Each row is a point on a landscape with many valleys, with its height.
A ball rolls from a point to the lowest of its 2 nearest points, and stops where none of them is lower. Distance is the straight distance between rows; heights are no part of it.
Zoluf h=52.5: 11 0 -1 8 -31 -9 4 0 7 -8 -24 -20 0 -6 4 24 4 -12 -6 7 -13 10 -15 12 13 16 -13 26 9 -31 9 2 -22 30 6 -13 -10 10 -20 -19 -38 18 23 1 23 4 -3 -1 16 31 3 2 -16 -4 -31 10 -7 -10 26 8 17 -20 35 2 -20 -17 14 -5 -4
repog h=34.7: -3 17 5 -7 2 12 12 2 -28 -19 -6 10 29 14 -2 8 -6 -24 -17 -24 8 5 7 -17 -2 -1 20 0 -5 3 10 6 -1 27 -44 23 -16 -19 12 -4 -14 -9 -12 -7 29 12 -7 -8 -2 2 -15 11 -31 10 -3 -14 15 -10 25 -5 -19 10 10 -9 24 3 1 -16 -13
Zazen h=60.3: -23 9 -18 -7 -9 15 -10 -9 41 5 6 -13 -21 -3 6 -19 2 10 -5 13 19 1 -19 0 6 -4 11 -12 23 -1 -12 -18 3 -12 10 -11 12 4 18 0 24 -13 11 20 -26 -28 -11 -22 -7 -38 16 3 -5 -8 15 18 -11 -11 -20 -1 -10 -3 -17 5 -3 7 -18 8 -4
vama h=60.5: 4 2 15 6 -29 7 1 13 19 -9 -24 -14 -9 -1 -8 14 -14 -13 -7 22 -22 16 -31 -2 11 21 -4 28 -13 -27 23 -1 -19 24 6 -22 -18 -8 -6 -19 -30 14 23 -8 38 -14 14 -4 6 22 7 -3 -27 6 -39 7 -10 -13 33 -12 35 -28 37 9 -28 -3 12 -2 -7
niniz h=75.3: 7 13 -8 -18 -14 16 -23 -13 26 -12 -29 2 -23 -4 0 45 -11 11 -24 7 2 -4 13 13 -1 -16 17 23 40 -6 -12 8 4 17 28 3 -8 -6 -10 -9 -2 -12 27 16 -15 -14 21 -5 4 -5 -4 -2 -40 7 7 5 -13 -20 9 1 3 -10 -1 27 -2 -4 -2 2 -5
tovu h=68.2: -3 -14 19 6 10 6 13 17 16 6 15 16 -24 8 -27 -25 -30 8 20 4 -15 -11 27 -2 -32 -18 6 -23 -18 2 -6 7 13 -28 -7 16 14 -7 9 -2 16 -4 8 -3 1 -1 13 -6 -15 -5 2 -6 6 4 7 -6 -12 -1 -3 -25 10 -4 -23 -3 -30 32 -28 17 -1
Gofam h=52.4: -8 14 -28 3 -18 -9 9 -4 31 2 0 -20 -9 -8 21 -27 5 1 -8 -14 27 -9 2 26 5 -4 3 -4 19 -8 -27 -7 1 7 6 -2 6 9 15 5 20 1 27 5 -5 -24 -17 -22 11 -19 -11 9 10 -1 16 29 -13 -10 6 -4 -12 -10 -10 4 -32 -3 -10 -16 -5
desen h=72.4: 4 -8 13 19 -2 -10 3 -2 -13 15 5 -10 9 -9 3 -12 13 -14 12 10 -15 -2 6 8 10 9 -20 5 -21 -11 8 1 -13 2 0 -10 -3 7 -11 3 -7 14 -5 -2 19 -1 -7 -1 6 27 -12 7 22 1 -5 0 -14 5 9 -8 19 -6 20 -3 -25 -14 13 -7 -2
lav h=62.4: 1 2 -1 5 -22 4 16 8 28 8 2 -11 -11 -4 0 -32 -14 -10 -9 -9 7 -10 13 14 -13 -17 8 -12 1 -6 -22 1 3 6 3 14 3 -2 15 11 11 -1 26 -4 18 -20 0 -28 2 -4 -20 3 8 -1 12 14 -25 -13 31 -26 5 -22 -5 -2 -47 22 -12 -7 -9
Lub h=37.5: 13 -13 2 18 -17 -3 4 1 20 0 2 -13 -29 -10 -12 -6 -4 -1 5 12 -11 -11 20 30 -12 -8 -17 6 7 -18 -24 5 -9 -2 42 -5 2 15 -11 10 -10 1 24 -5 -2 -6 9 -3 -4 25 -14 7 9 -2 8 7 -23 -5 20 -15 19 -26 -1 6 -48 0 6 0 1
nefis h=67.6: 6 15 11 -8 -4 7 -11 -4 -1 -9 -21 18 8 3 -14 32 -12 0 -16 15 -8 6 3 2 10 -2 19 18 14 -5 10 16 4 13 -1 -7 -19 -25 -12 -23 -16 -12 7 8 7 5 17 10 -9 6 3 3 -41 8 -3 -10 -6 -20 18 0 10 1 17 14 19 -13 2 8 -5
suso h=21.7: -19 -4 18 -4 3 31 -11 -13 26 19 9 -10 -21 2 -19 -4 -10 8 13 24 -13 10 -14 -42 -6 4 -3 -11 -12 6 32 -13 8 -27 -9 -1 -9 -12 15 9 -8 -1 -9 6 7 -12 8 -21 -19 -19 29 -17 -16 -10 4 -19 -11 -6 -11 -10 31 9 9 -18 9 5 -13 32 -15
Tilo h=53.6: -22 15 -15 -9 -7 21 -2 -10 27 2 -1 -18 -11 4 11 -16 -2 -3 -10 -10 20 6 -10 -17 5 -8 16 -11 19 3 -2 -15 5 5 -15 7 2 -6 23 7 17 -8 7 16 0 -23 -14 -30 -2 -37 8 -2 -19 -5 13 6 -15 -14 -3 -5 -9 6 -6 -2 4 11 -19 -2 -17
vugim h=34.8: -14 5 -17 4 -22 -17 1 -8 16 10 -6 -25 -7 -16 7 4 19 3 0 23 -4 3 -32 12 17 14 -28 9 19 -16 -1 -10 -12 3 21 -15 -9 10 1 -1 -26 10 9 12 -1 -1 -2 -8 1 3 16 2 13 -16 -13 10 -9 -6 -1 10 17 -10 16 -10 -18 -22 12 3 -8
zuvit h=58.7: 2 -9 14 13 7 -14 -8 3 -45 10 5 7 38 -3 5 3 13 -7 13 4 -24 16 -28 -22 5 20 -21 6 -33 16 25 -3 -9 2 -20 -15 -12 3 -6 7 -25 19 -31 -13 22 7 -3 12 14 28 2 -9 22 -1 -25 2 24 16 -5 7 6 17 29 -15 38 -24 28 -6 -9
zos h=71.6: 26 3 2 -3 -9 5 -9 -7 11 -12 -14 11 -19 -11 6 28 -18 7 -17 1 -1 -12 37 26 -17 -26 14 7 28 0 -23 24 9 14 23 16 3 -2 -11 -10 -1 -9 25 -1 -14 6 16 3 1 4 -17 4 -28 8 9 7 -7 -15 28 -12 -7 -16 -11 17 -20 7 -4 -2 6
gano h=60.0: 11 1 31 15 38 10 -13 6 -16 8 -3 32 17 9 -9 -22 -12 -7 18 11 -21 -3 15 -15 -4 2 22 13 -43 9 26 10 6 -12 -13 -2 -4 -20 -23 -12 14 -12 -5 -21 11 -2 20 30 -6 4 -10 -9 -11 19 -3 -10 9 4 -8 -24 6 12 4 30 22 1 -3 12 -1
Zanu h=80.4: -5 -8 -15 4 -1 -20 10 -2 -6 6 18 -17 2 -9 17 -24 21 6 12 -12 14 -5 -4 13 2 5 -20 -4 -7 4 -9 -10 -8 -13 4 -13 6 18 8 13 16 17 -15 8 -14 -3 -24 1 4 -1 -3 3 46 -3 9 13 10 24 -25 3 -6 3 -3 -8 -11 -9 7 -9 15
Ruri h=51.0: -2 -13 17 6 17 -4 -3 -4 -26 19 9 3 18 2 -2 -6 11 3 26 8 -23 15 -18 -23 -8 16 -17 3 -30 17 28 -3 -3 -16 -13 -5 -12 -3 1 12 -17 11 -27 -14 12 2 0 9 -3 12 7 -13 26 0 -8 -4 21 15 -17 1 11 19 18 -10 25 -13 12 20 -4
Puf h=71.5: 9 12 -4 -18 -8 11 -21 -8 6 -10 -31 14 -4 -3 -10 59 -6 9 -23 13 -1 6 5 8 4 -6 15 20 34 -10 -2 13 2 11 14 -6 -14 -15 -17 -24 -19 -14 15 16 -11 -2 24 12 1 5 4 -1 -43 6 -1 -7 -7 -18 10 12 8 -3 7 21 23 -14 3 7 -1
Fula h=52.3: 6 -8 19 9 32 4 0 3 -8 13 11 14 3 11 -7 -21 -2 -1 26 0 -16 -3 15 -9 -12 -1 6 1 -32 11 17 7 3 -22 -12 7 4 -9 -6 0 22 0 -12 -15 5 0 6 18 -6 1 -6 -7 16 9 -2 -6 6 12 -17 -12 0 10 -4 9 7 14 -5 14 3
durug h=10.2: -17 -2 25 0 -8 30 -5 -3 27 5 1 -8 -16 11 -26 -2 -11 -4 3 28 -19 10 -13 -28 -5 -2 9 -9 -5 -4 20 -3 0 -12 -1 3 -9 -20 13 7 -10 -10 -2 5 16 -11 15 -27 -18 -15 17 -7 -23 -2 -2 -14 -20 -22 10 -19 31 -1 15 -3 -8 11 -15 25 -21
Raka h=66.5: 6 -14 19 23 8 -13 -7 -2 -36 16 0 -2 23 -8 6 -5 16 -8 19 17 -22 6 -4 -3 11 22 -28 11 -32 -1 14 2 -9 -3 0 -22 -3 12 -24 0 -18 17 -15 -4 14 6 -8 10 12 40 -6 4 23 0 -19 -5 -2 12 -1 4 20 2 29 -6 3 -28 28 -9 -3
rav h=30.5: 13 -14 -9 2 8 -22 10 13 -17 -11 18 8 1 -10 8 -8 3 8 0 -16 9 -21 27 28 -4 -7 -8 -15 -2 7 -31 -1 11 -5 17 -4 28 31 -14 0 22 10 1 11 -25 11 -6 4 14 13 -8 15 30 1 2 5 -3 21 0 10 -19 -14 -26 -4 -27 9 6 -26 23
mivuf h=67.3: 22 17 4 3 -12 -12 -11 -2 -14 -4 -26 4 25 -11 19 8 -6 -17 -9 -5 -8 16 3 3 24 10 8 28 -24 -21 18 6 -8 34 -26 -17 -3 0 -32 -30 -14 13 20 -6 28 -14 -11 22 26 30 -15 7 -40 16 -20 11 -3 -4 21 -4 9 -2 37 23 13 -17 8 -12 -3
mobul h=66.2: -23 -1 -5 -6 -5 27 -8 -6 38 10 16 -11 -26 1 -11 -9 -3 7 6 21 2 0 -17 -17 -6 -8 4 -21 24 1 -3 -20 4 -20 12 -4 13 4 24 8 5 -15 -2 19 -26 -10 -4 -31 -18 -33 23 -3 -12 -16 13 -2 -9 -10 -19 -6 4 0 -22 -12 2 13 -21 17 -5
tezo h=62.0: 9 21 4 -6 -10 -7 -12 -2 -4 -7 -31 15 16 -3 4 19 -13 -4 -13 6 -6 17 -4 -4 23 9 20 27 -13 -8 23 11 -1 24 -19 -17 -11 -22 -16 -26 -13 2 15 2 25 -17 2 18 6 12 -1 -2 -45 13 -14 5 -8 -15 16 -3 16 2 30 22 19 -15 0 -4 -9
tok h=16.0: 7 -16 4 2 26 -14 6 13 -29 -9 18 15 11 6 -3 0 4 0 4 -12 2 -9 16 6 -6 -1 -7 -13 -5 15 -13 3 9 -7 9 4 14 16 -5 10 18 4 -23 1 -14 25 4 11 3 10 -6 3 29 1 -8 -11 14 20 -16 13 -17 1 -18 -7 1 7 6 -19 17
mim h=26.3: 10 10 6 -5 15 7 0 8 -37 -17 0 17 42 14 3 7 1 -27 -11 -25 8 1 2 -17 2 3 21 2 -14 11 11 5 -1 21 -34 21 -9 -17 -5 1 -4 -5 -15 -19 25 11 -3 14 5 7 -22 9 -16 15 -3 -12 21 4 12 4 -27 17 9 0 43 -1 15 -19 -3
rodo h=72.5: -14 0 -10 -14 11 -4 -2 -18 -3 13 3 13 -2 -8 -3 16 15 30 7 18 1 3 -33 -1 8 13 -18 8 8 0 -5 -6 -2 -21 11 -16 -5 -3 -4 -11 -10 -10 -25 1 -43 15 0 33 -22 -13 25 -9 17 -10 0 -6 18 17 -30 24 -1 11 -13 0 30 -15 5 22 8
Paz h=33.6: -14 19 -21 -8 -16 -2 -14 -15 23 6 -20 -17 -2 -9 17 2 3 2 -14 11 6 11 -40 1 29 9 -1 15 16 -7 15 -12 -3 26 -4 -11 -7 -10 7 -11 -10 8 17 20 15 -21 -8 -5 11 -15 18 -3 -15 -11 -21 18 -17 -10 2 14 10 -4 18 5 -3 -11 -1 -6 -20
fel h=62.8: 8 13 0 -5 7 -1 4 -8 1 -4 -2 9 -1 2 0 -1 -9 -3 -5 -10 11 -8 20 13 -3 -10 15 1 10 5 -8 15 8 4 -6 11 0 -14 -1 -8 13 -10 0 1 -10 1 4 7 -8 -9 -8 5 -10 3 11 -2 -7 -11 8 -7 -9 7 -13 12 -4 10 -8 0 4
vafu h=41.1: 5 -15 17 4 34 1 -8 2 -33 3 10 23 19 12 -10 3 9 0 18 3 -12 2 -9 -14 -7 8 -8 1 -17 18 13 3 1 -15 0 -2 -3 -8 -13 3 -2 -2 -31 -17 -3 27 9 27 -7 12 2 -9 21 2 -12 -18 25 14 -20 13 -7 16 1 3 37 -8 13 10 7
bib h=66.6: -15 -10 0 -10 20 -1 2 -7 2 6 19 11 -20 3 -14 1 9 25 19 4 -7 0 -14 -7 -11 5 -11 -2 -5 2 -9 1 -3 -32 10 -10 8 2 9 -4 8 -11 -23 -1 -38 20 1 21 -25 -21 22 -8 21 -3 -2 -5 19 18 -41 6 -3 10 -19 -6 20 6 -18 27 4
muki h=58.4: -14 6 -13 -8 -3 21 12 1 26 1 8 -15 -16 7 1 -21 -16 1 -2 -20 25 -2 10 -22 -11 -9 17 -21 10 4 -1 -13 10 -8 -24 15 7 -8 29 11 24 -5 10 4 -1 -20 -12 -33 -2 -31 3 -6 -17 -3 21 -2 -7 -8 -5 -10 -7 4 -14 -16 -1 25 -24 0 -4
pel h=29.7: 8 -18 6 -1 32 -9 -8 7 -39 -9 12 19 18 12 -1 10 18 0 3 -12 3 -3 -2 0 7 9 -9 2 -7 15 -7 6 4 -9 16 -1 9 11 -25 8 10 2 -31 -14 -22 38 7 35 5 9 -2 0 31 4 -12 -9 24 21 -27 31 -21 8 -13 2 33 -3 19 -12 19
mobi h=34.9: -22 -3 4 -7 1 24 -9 -13 8 20 4 -14 -10 0 -9 0 -11 7 9 7 -10 16 -19 -52 -4 13 7 -5 -14 15 42 -19 10 -16 -31 3 -13 -14 25 11 -8 10 -12 -1 14 -9 -2 -16 -9 -23 29 -19 -23 -9 3 -13 -2 5 -11 -4 19 16 15 -29 27 3 -3 23 -18
fifo h=47.1: 0 -2 -21 -12 3 -17 4 -3 -33 -5 6 -6 22 0 27 2 28 3 -7 -27 24 1 -18 5 15 11 -5 3 6 10 -7 -6 -12 9 -3 2 -1 13 -5 14 12 9 -24 -9 -13 13 -22 19 15 0 0 6 31 4 7 10 24 27 -19 33 -29 20 -6 -1 30 -13 23 -16 20
rig h=77.0: 3 -6 -6 11 0 -19 9 -5 -11 10 12 -14 6 -10 13 -15 18 -3 10 -2 2 -4 9 17 9 5 -25 1 -6 -3 -8 -5 -9 -4 11 -9 6 18 -7 10 3 17 -10 8 -3 2 -15 -2 7 14 -8 8 38 -3 4 3 -5 11 -5 1 7 -3 4 -6 -21 -17 15 -14 5
bima h=54.6: 14 17 23 9 20 -2 -23 8 -23 7 -18 28 30 -1 3 -8 -7 -4 13 15 -20 7 -4 -19 12 13 13 23 -43 7 29 5 4 0 -15 -24 -7 -13 -29 -19 -5 -4 -7 -24 18 -10 15 38 3 21 -6 -10 -20 15 -9 -7 10 3 -1 -14 10 20 27 28 42 -17 11 8 -5
nifal h=54.9: 14 8 -8 2 -16 -5 4 -7 7 -5 -13 0 0 -6 20 1 -9 -12 -18 -18 11 -7 27 24 7 -15 14 4 10 -4 -19 9 4 29 -2 18 -8 1 -6 -5 3 3 25 -4 14 -6 -6 -8 13 4 -33 8 -17 9 10 11 -15 -12 41 -12 -10 -16 7 11 -30 5 0 -17 -7
dom h=57.8: 4 17 -21 -8 2 -10 5 -9 -1 -5 0 -6 8 -2 23 -7 4 -6 -10 -27 26 -7 10 15 8 0 9 4 12 1 -13 1 0 12 -14 8 0 -3 1 -3 19 -1 1 -2 -6 -5 -16 3 5 -11 -11 9 4 5 15 8 1 -1 1 7 -24 12 -10 6 -1 -1 0 -13 2
mev h=28.5: 1 -18 6 0 23 -6 14 14 -31 -13 20 7 17 19 -12 9 2 -2 8 -17 4 3 7 -14 -15 -9 -10 -24 -3 16 4 -2 2 -6 -7 19 2 7 13 25 5 -6 -33 3 4 26 3 -5 3 6 4 -5 25 -5 0 -18 28 21 -19 13 -17 10 -14 -19 20 7 1 -7 19
Kaz h=78.8: -11 1 -18 -16 -3 -4 18 15 -4 -22 13 2 -6 3 -3 2 -1 12 -5 -22 23 -12 3 8 -20 -11 7 -26 23 6 -22 -4 9 -4 -5 7 22 11 30 5 14 -20 -9 5 -32 13 -13 -17 -6 -20 15 4 11 -5 20 4 24 4 -18 11 -33 4 -47 -15 -3 15 -14 -11 14
Razu h=20.4: -24 13 -25 1 -29 -7 -9 -6 38 12 -10 -33 -11 -11 16 -6 14 -2 -12 19 4 9 -44 6 24 10 -15 5 24 -13 0 -22 -15 20 13 -10 -5 11 14 3 -15 9 18 19 10 -16 -6 -22 9 -17 22 2 0 -20 -25 26 -17 -10 0 12 3 -15 12 -5 -19 -10 4 -4 -19
zes h=48.0: 9 -21 20 25 3 0 6 13 2 11 13 1 -14 -4 -14 -19 -10 -5 15 18 -23 -12 27 20 -12 -8 -12 -6 -18 -12 -9 8 -5 -11 21 1 1 8 -14 4 -1 -6 7 -7 6 1 8 6 -7 28 -16 4 18 1 -1 -6 -23 -1 19 -19 23 -24 -6 7 -45 4 3 2 1
topan h=40.0: 16 -3 -14 3 -12 -18 14 9 -11 -15 5 -3 6 -11 14 2 3 -3 -14 -20 15 -20 30 35 -5 -14 -10 -20 14 5 -32 -1 8 16 14 7 17 25 -4 7 5 6 9 8 -13 8 -9 -18 17 16 -19 15 15 -4 8 4 -5 3 29 7 -17 -19 -20 -9 -37 0 8 -27 14
Ruvim h=46.1: 12 8 24 17 7 -6 -14 6 -35 2 -9 20 34 -1 -1 7 0 -13 6 12 -17 6 -3 -12 12 14 0 16 -25 0 20 7 -5 4 -17 -23 -6 -3 -29 -19 -21 0 -10 -15 18 9 8 25 9 27 -9 2 -18 9 -17 -14 8 -4 12 -2 6 10 33 8 28 -26 21 -5 -3
Fim h=84.0: -6 -29 -8 3 6 -15 17 13 -7 4 30 -20 -5 2 10 -20 13 19 18 -14 7 10 -5 -2 -11 -2 -20 -19 -23 12 -1 -16 -7 -26 -2 -3 6 22 23 26 19 18 -13 3 -9 -6 -22 -3 10 -11 2 -12 50 -8 12 11 28 38 -39 7 -7 1 -10 -25 -1 6 -5 5 24
Bur h=53.2: 9 8 -14 -12 11 -11 1 -6 -21 -12 2 2 18 1 20 3 11 -7 -13 -30 23 -6 5 8 6 4 8 3 9 8 -8 1 -2 13 -9 10 2 2 -10 1 14 -2 -15 -9 -9 12 -12 18 5 -3 -9 10 10 4 8 -1 14 10 -3 20 -31 19 -14 5 19 -4 15 -17 11
nefo h=40.6: 0 -16 -7 -7 16 -11 2 7 -32 0 18 1 17 8 21 -5 28 8 4 -22 11 9 -20 -9 9 7 -5 -2 -14 18 5 -1 -11 -6 3 2 3 9 -2 20 18 11 -25 -17 -13 13 -14 25 11 -4 -2 -2 42 0 1 7 28 28 -28 28 -23 14 -11 3 38 -1 13 1 20
zovak h=3.8: -12 -2 18 5 -15 26 -5 -4 41 6 2 -13 -30 8 -22 -13 -9 -7 -3 29 -17 5 -10 -12 -4 -7 4 -2 -2 -11 4 -1 -4 -11 24 1 -7 -11 14 14 -2 -6 16 5 16 -22 18 -26 -13 -8 7 -5 -7 -1 1 -2 -29 -19 8 -24 32 -14 7 4 -30 16 -14 18 -17
Naze h=46.5: 0 6 -25 6 -20 -15 15 5 11 -8 0 -13 0 -11 16 -10 8 -2 -13 -16 22 -13 11 33 -2 -9 -8 -13 26 -7 -30 -7 -3 14 12 0 10 19 9 9 3 3 13 6 -9 -2 -14 -25 12 -1 -11 10 15 -6 17 17 -3 -7 14 1 -13 -13 -15 -9 -32 -7 -1 -18 4
varab h=80.5: 15 3 -3 -8 10 -8 -14 -15 -7 -1 -11 16 1 -10 -3 33 8 11 -4 9 -1 2 9 17 5 7 -12 12 18 -16 -9 13 3 -6 16 -7 3 0 -34 -26 -14 -8 -4 4 -28 17 11 33 -4 12 5 2 -9 -2 3 -14 6 -3 -10 23 -1 7 -3 14 24 -21 12 15 16
tefi h=51.2: 6 6 5 4 -18 -1 -18 5 18 4 -26 -1 -10 -8 -12 15 -8 5 -1 38 -19 18 -29 -5 26 17 -9 26 -17 -11 31 5 -6 9 10 -28 -15 -10 -10 -18 -30 6 20 10 22 -27 13 14 -1 17 14 -6 -22 4 -24 8 -16 -10 4 -3 46 -7 34 13 -15 -11 2 6 -11
Defi h=67.5: 24 0 8 4 9 -3 -10 -5 -1 -4 -6 19 -5 -5 -1 12 -17 1 -6 2 -1 -10 42 22 -6 -14 13 4 5 0 -11 24 13 4 8 13 5 -2 -28 -17 8 -7 12 -2 -15 9 13 22 1 9 -19 10 -18 8 6 -2 -7 -6 15 -11 -8 -4 -11 23 -11 6 -3 1 11
gagat h=44.4: -14 13 -3 -13 5 20 0 -14 -1 8 1 -8 2 7 -2 -1 -1 5 3 -7 9 11 -14 -35 -1 3 12 0 2 8 21 -6 7 -5 -26 8 -9 -21 19 6 5 1 -13 -1 5 -6 -7 -7 -8 -24 20 -10 -19 -2 7 -8 4 2 -11 1 -1 21 3 -10 31 7 -5 13 -11
tosav h=63.5: 0 -3 6 -5 -1 15 19 14 17 2 12 5 -16 10 -17 -25 -33 5 8 -18 5 -12 30 -15 -27 -17 15 -25 -9 8 -1 2 18 -14 -25 23 11 -13 20 5 23 -2 13 -6 7 -11 5 -24 -6 -19 -3 -8 -12 3 18 -11 -11 -3 6 -22 -1 -1 -21 -12 -17 39 -28 9 -1
Futi h=35.0: 16 0 18 11 25 4 -9 11 -45 -9 2 22 45 14 1 4 6 -25 -3 -10 -1 -5 2 -14 3 11 9 8 -22 14 10 7 5 3 -17 3 -4 -7 -23 1 -3 -1 -16 -20 18 19 7 19 11 17 -23 3 -6 15 -8 -16 18 7 7 1 -20 11 12 3 37 -9 21 -17 1
bamim h=36.9: 2 -34 12 3 28 -2 13 19 -21 -6 20 3 -1 20 -11 3 -7 9 23 -20 -4 7 11 -24 -19 -5 -4 -25 -19 24 16 -6 4 -24 -12 25 6 5 21 26 13 1 -19 -12 8 23 1 4 1 -7 3 -17 15 -5 3 -16 30 25 -30 10 -8 8 -16 -24 27 13 -12 12 23
lupov h=57.9: -12 8 -12 9 -27 4 9 -1 40 7 -1 -22 -19 -1 11 -33 -2 -8 -13 -4 16 -2 0 12 -3 -9 8 -7 16 -10 -26 -8 -2 6 14 4 5 4 22 15 11 1 35 1 13 -29 -6 -36 7 -14 -13 7 4 -4 7 26 -26 -18 16 -17 3 -19 -1 0 -41 12 -13 -10 -12
Vop h=25.5: 2 0 3 6 -21 12 1 -5 36 1 -7 -14 -32 -2 -16 -2 -7 -3 -9 20 -8 -7 2 15 -7 -6 0 13 15 -15 -19 2 -8 3 42 -2 -7 2 4 11 -4 -5 27 -3 5 -14 20 -18 -7 5 -7 2 -5 -1 3 8 -24 -15 18 -17 22 -24 4 7 -40 8 -2 0 -11
somir h=75.1: -20 1 -13 -3 -7 1 17 3 2 -4 9 -14 -4 2 -10 3 12 5 -2 -3 13 -5 -9 0 -16 -4 -14 -24 23 -1 -11 -12 -2 -10 3 1 7 11 30 18 -5 -10 -17 13 -21 15 -13 -30 -10 -12 16 -5 13 -15 14 -3 15 -2 -16 2 -9 0 -26 -28 -2 -2 -7 -4 8
pep h=77.5: 2 -7 -2 -16 10 -12 9 22 -7 -18 14 21 -15 4 -6 -9 -15 10 8 -22 5 -20 20 4 -23 -16 14 -24 1 13 -21 8 18 -12 -9 13 25 5 15 -10 26 -7 2 2 -19 10 7 3 -12 -16 3 9 12 3 10 -2 7 10 -11 -3 -29 8 -39 -2 -9 34 -23 -3 10
Dedi h=71.4: -26 2 -10 -5 -13 15 6 3 20 0 11 -15 -13 3 -16 9 11 6 -5 17 2 -6 -23 -2 -10 -5 -9 -26 38 -3 -17 -20 0 -11 21 -2 12 10 28 11 -10 -18 -8 17 -28 10 -5 -37 -19 -19 20 1 -3 -21 10 -3 4 -14 -10 4 -2 -9 -31 -24 -1 -3 -10 8 -5
mavo h=46.9: 21 -2 -7 5 -8 -11 -2 -4 -17 -14 -9 2 12 -7 20 22 7 -12 -21 -17 10 -11 36 28 -2 -12 -6 -4 22 -3 -21 7 5 16 6 13 11 23 -24 -1 -4 4 5 3 -11 15 -6 -2 17 20 -23 13 0 0 7 1 -1 -5 29 12 -22 -9 -3 0 -15 -7 15 -20 11
Gika h=59.5: 2 10 1 -2 -16 11 12 -2 12 -6 -11 2 -2 6 5 -4 -16 -15 -22 -13 8 -6 16 8 -3 -18 25 -1 8 0 -12 10 4 24 -12 23 -11 -11 11 0 3 -5 17 -5 19 -6 1 -25 -1 -6 -25 6 -22 6 9 5 -14 -21 43 -20 -4 -13 2 4 -25 17 -12 -9 -15
tur h=60.4: -5 -17 4 -2 21 -5 0 -3 0 15 20 4 -16 2 0 -21 9 19 28 -2 -7 0 -2 -7 -8 1 -7 1 -25 8 7 -1 -6 -30 2 -7 8 3 8 3 19 7 -14 -10 -17 -2 -7 22 -11 -14 8 -11 35 0 0 3 16 20 -40 -1 -1 11 -9 1 9 13 -13 23 9
Fur h=74.2: 4 -7 7 -8 21 -8 4 18 -3 -11 9 26 -12 13 -11 -20 -21 8 14 -19 -2 -14 25 -8 -20 -15 28 -14 -18 16 -6 12 19 -15 -17 23 18 -3 2 -11 34 -6 4 -8 -7 7 13 20 -12 -18 -3 1 2 11 3 -7 5 13 -12 -11 -21 16 -26 12 2 41 -27 7 7
bele h=43.7: -12 11 10 -7 -1 25 14 -1 -4 -6 -1 -2 5 14 -14 6 -10 -12 -7 -10 1 7 3 -31 -7 -1 17 -9 2 1 20 -1 4 7 -36 20 -11 -26 21 6 -9 -11 -12 0 21 6 -2 -28 -10 -13 5 -2 -33 0 4 -17 0 -15 12 -11 -2 10 4 -22 16 12 -12 4 -15
levuz h=43.8: 3 -1 -14 7 -25 -16 2 -7 8 -2 -18 -23 -7 -12 -1 23 18 -2 -4 14 -8 1 -12 20 10 9 -29 15 26 -26 -9 -2 -20 12 27 -11 -11 19 -12 -5 -34 14 17 9 2 10 -1 -6 9 19 5 4 2 -12 -12 4 -7 -9 11 16 15 -15 21 -4 -19 -24 13 -1 -5
Tafu h=77.2: 3 1 -14 -7 3 -12 -6 -19 -8 9 -11 11 5 -13 0 28 17 21 0 17 0 4 -16 11 14 14 -22 12 16 -14 -5 2 -1 -9 13 -18 0 3 -19 -19 -23 -2 -16 6 -28 15 0 34 -10 9 16 -2 5 -10 2 -10 9 5 -18 29 2 9 3 4 24 -30 19 12 12
Tukim h=43.0: -4 12 -9 -7 -15 1 -20 -7 25 8 -21 -7 -11 -7 1 9 -2 4 -5 28 -5 14 -32 -2 29 9 -2 22 -1 -9 25 -3 -2 14 9 -17 -11 -13 -1 -12 -15 7 20 19 15 -29 5 3 4 -3 17 -4 -15 -4 -18 13 -21 -10 -1 4 33 -6 28 14 -11 -7 -3 4 -15

Where does a ball stop that starts at each point below?
somir => Tilo
niniz => tezo
rig => tok
gagat => zovak
vama => Razu
varab => tezo
zes => zovak
tovu => Tilo
Zoluf => Razu
lav => topan
Defi => tok
mivuf => mim
fifo => tok
bima => mim
Tafu => Fula

Call two points neighbours if one is among the 2 nearest of the other. Go from one point of each pair to the other, from neighbour to neighbour, staying as low as possible. Name the highest point that can't be avoided.
mim / Fula => gano
Fula / tezo => mivuf
zovak / mim => gagat
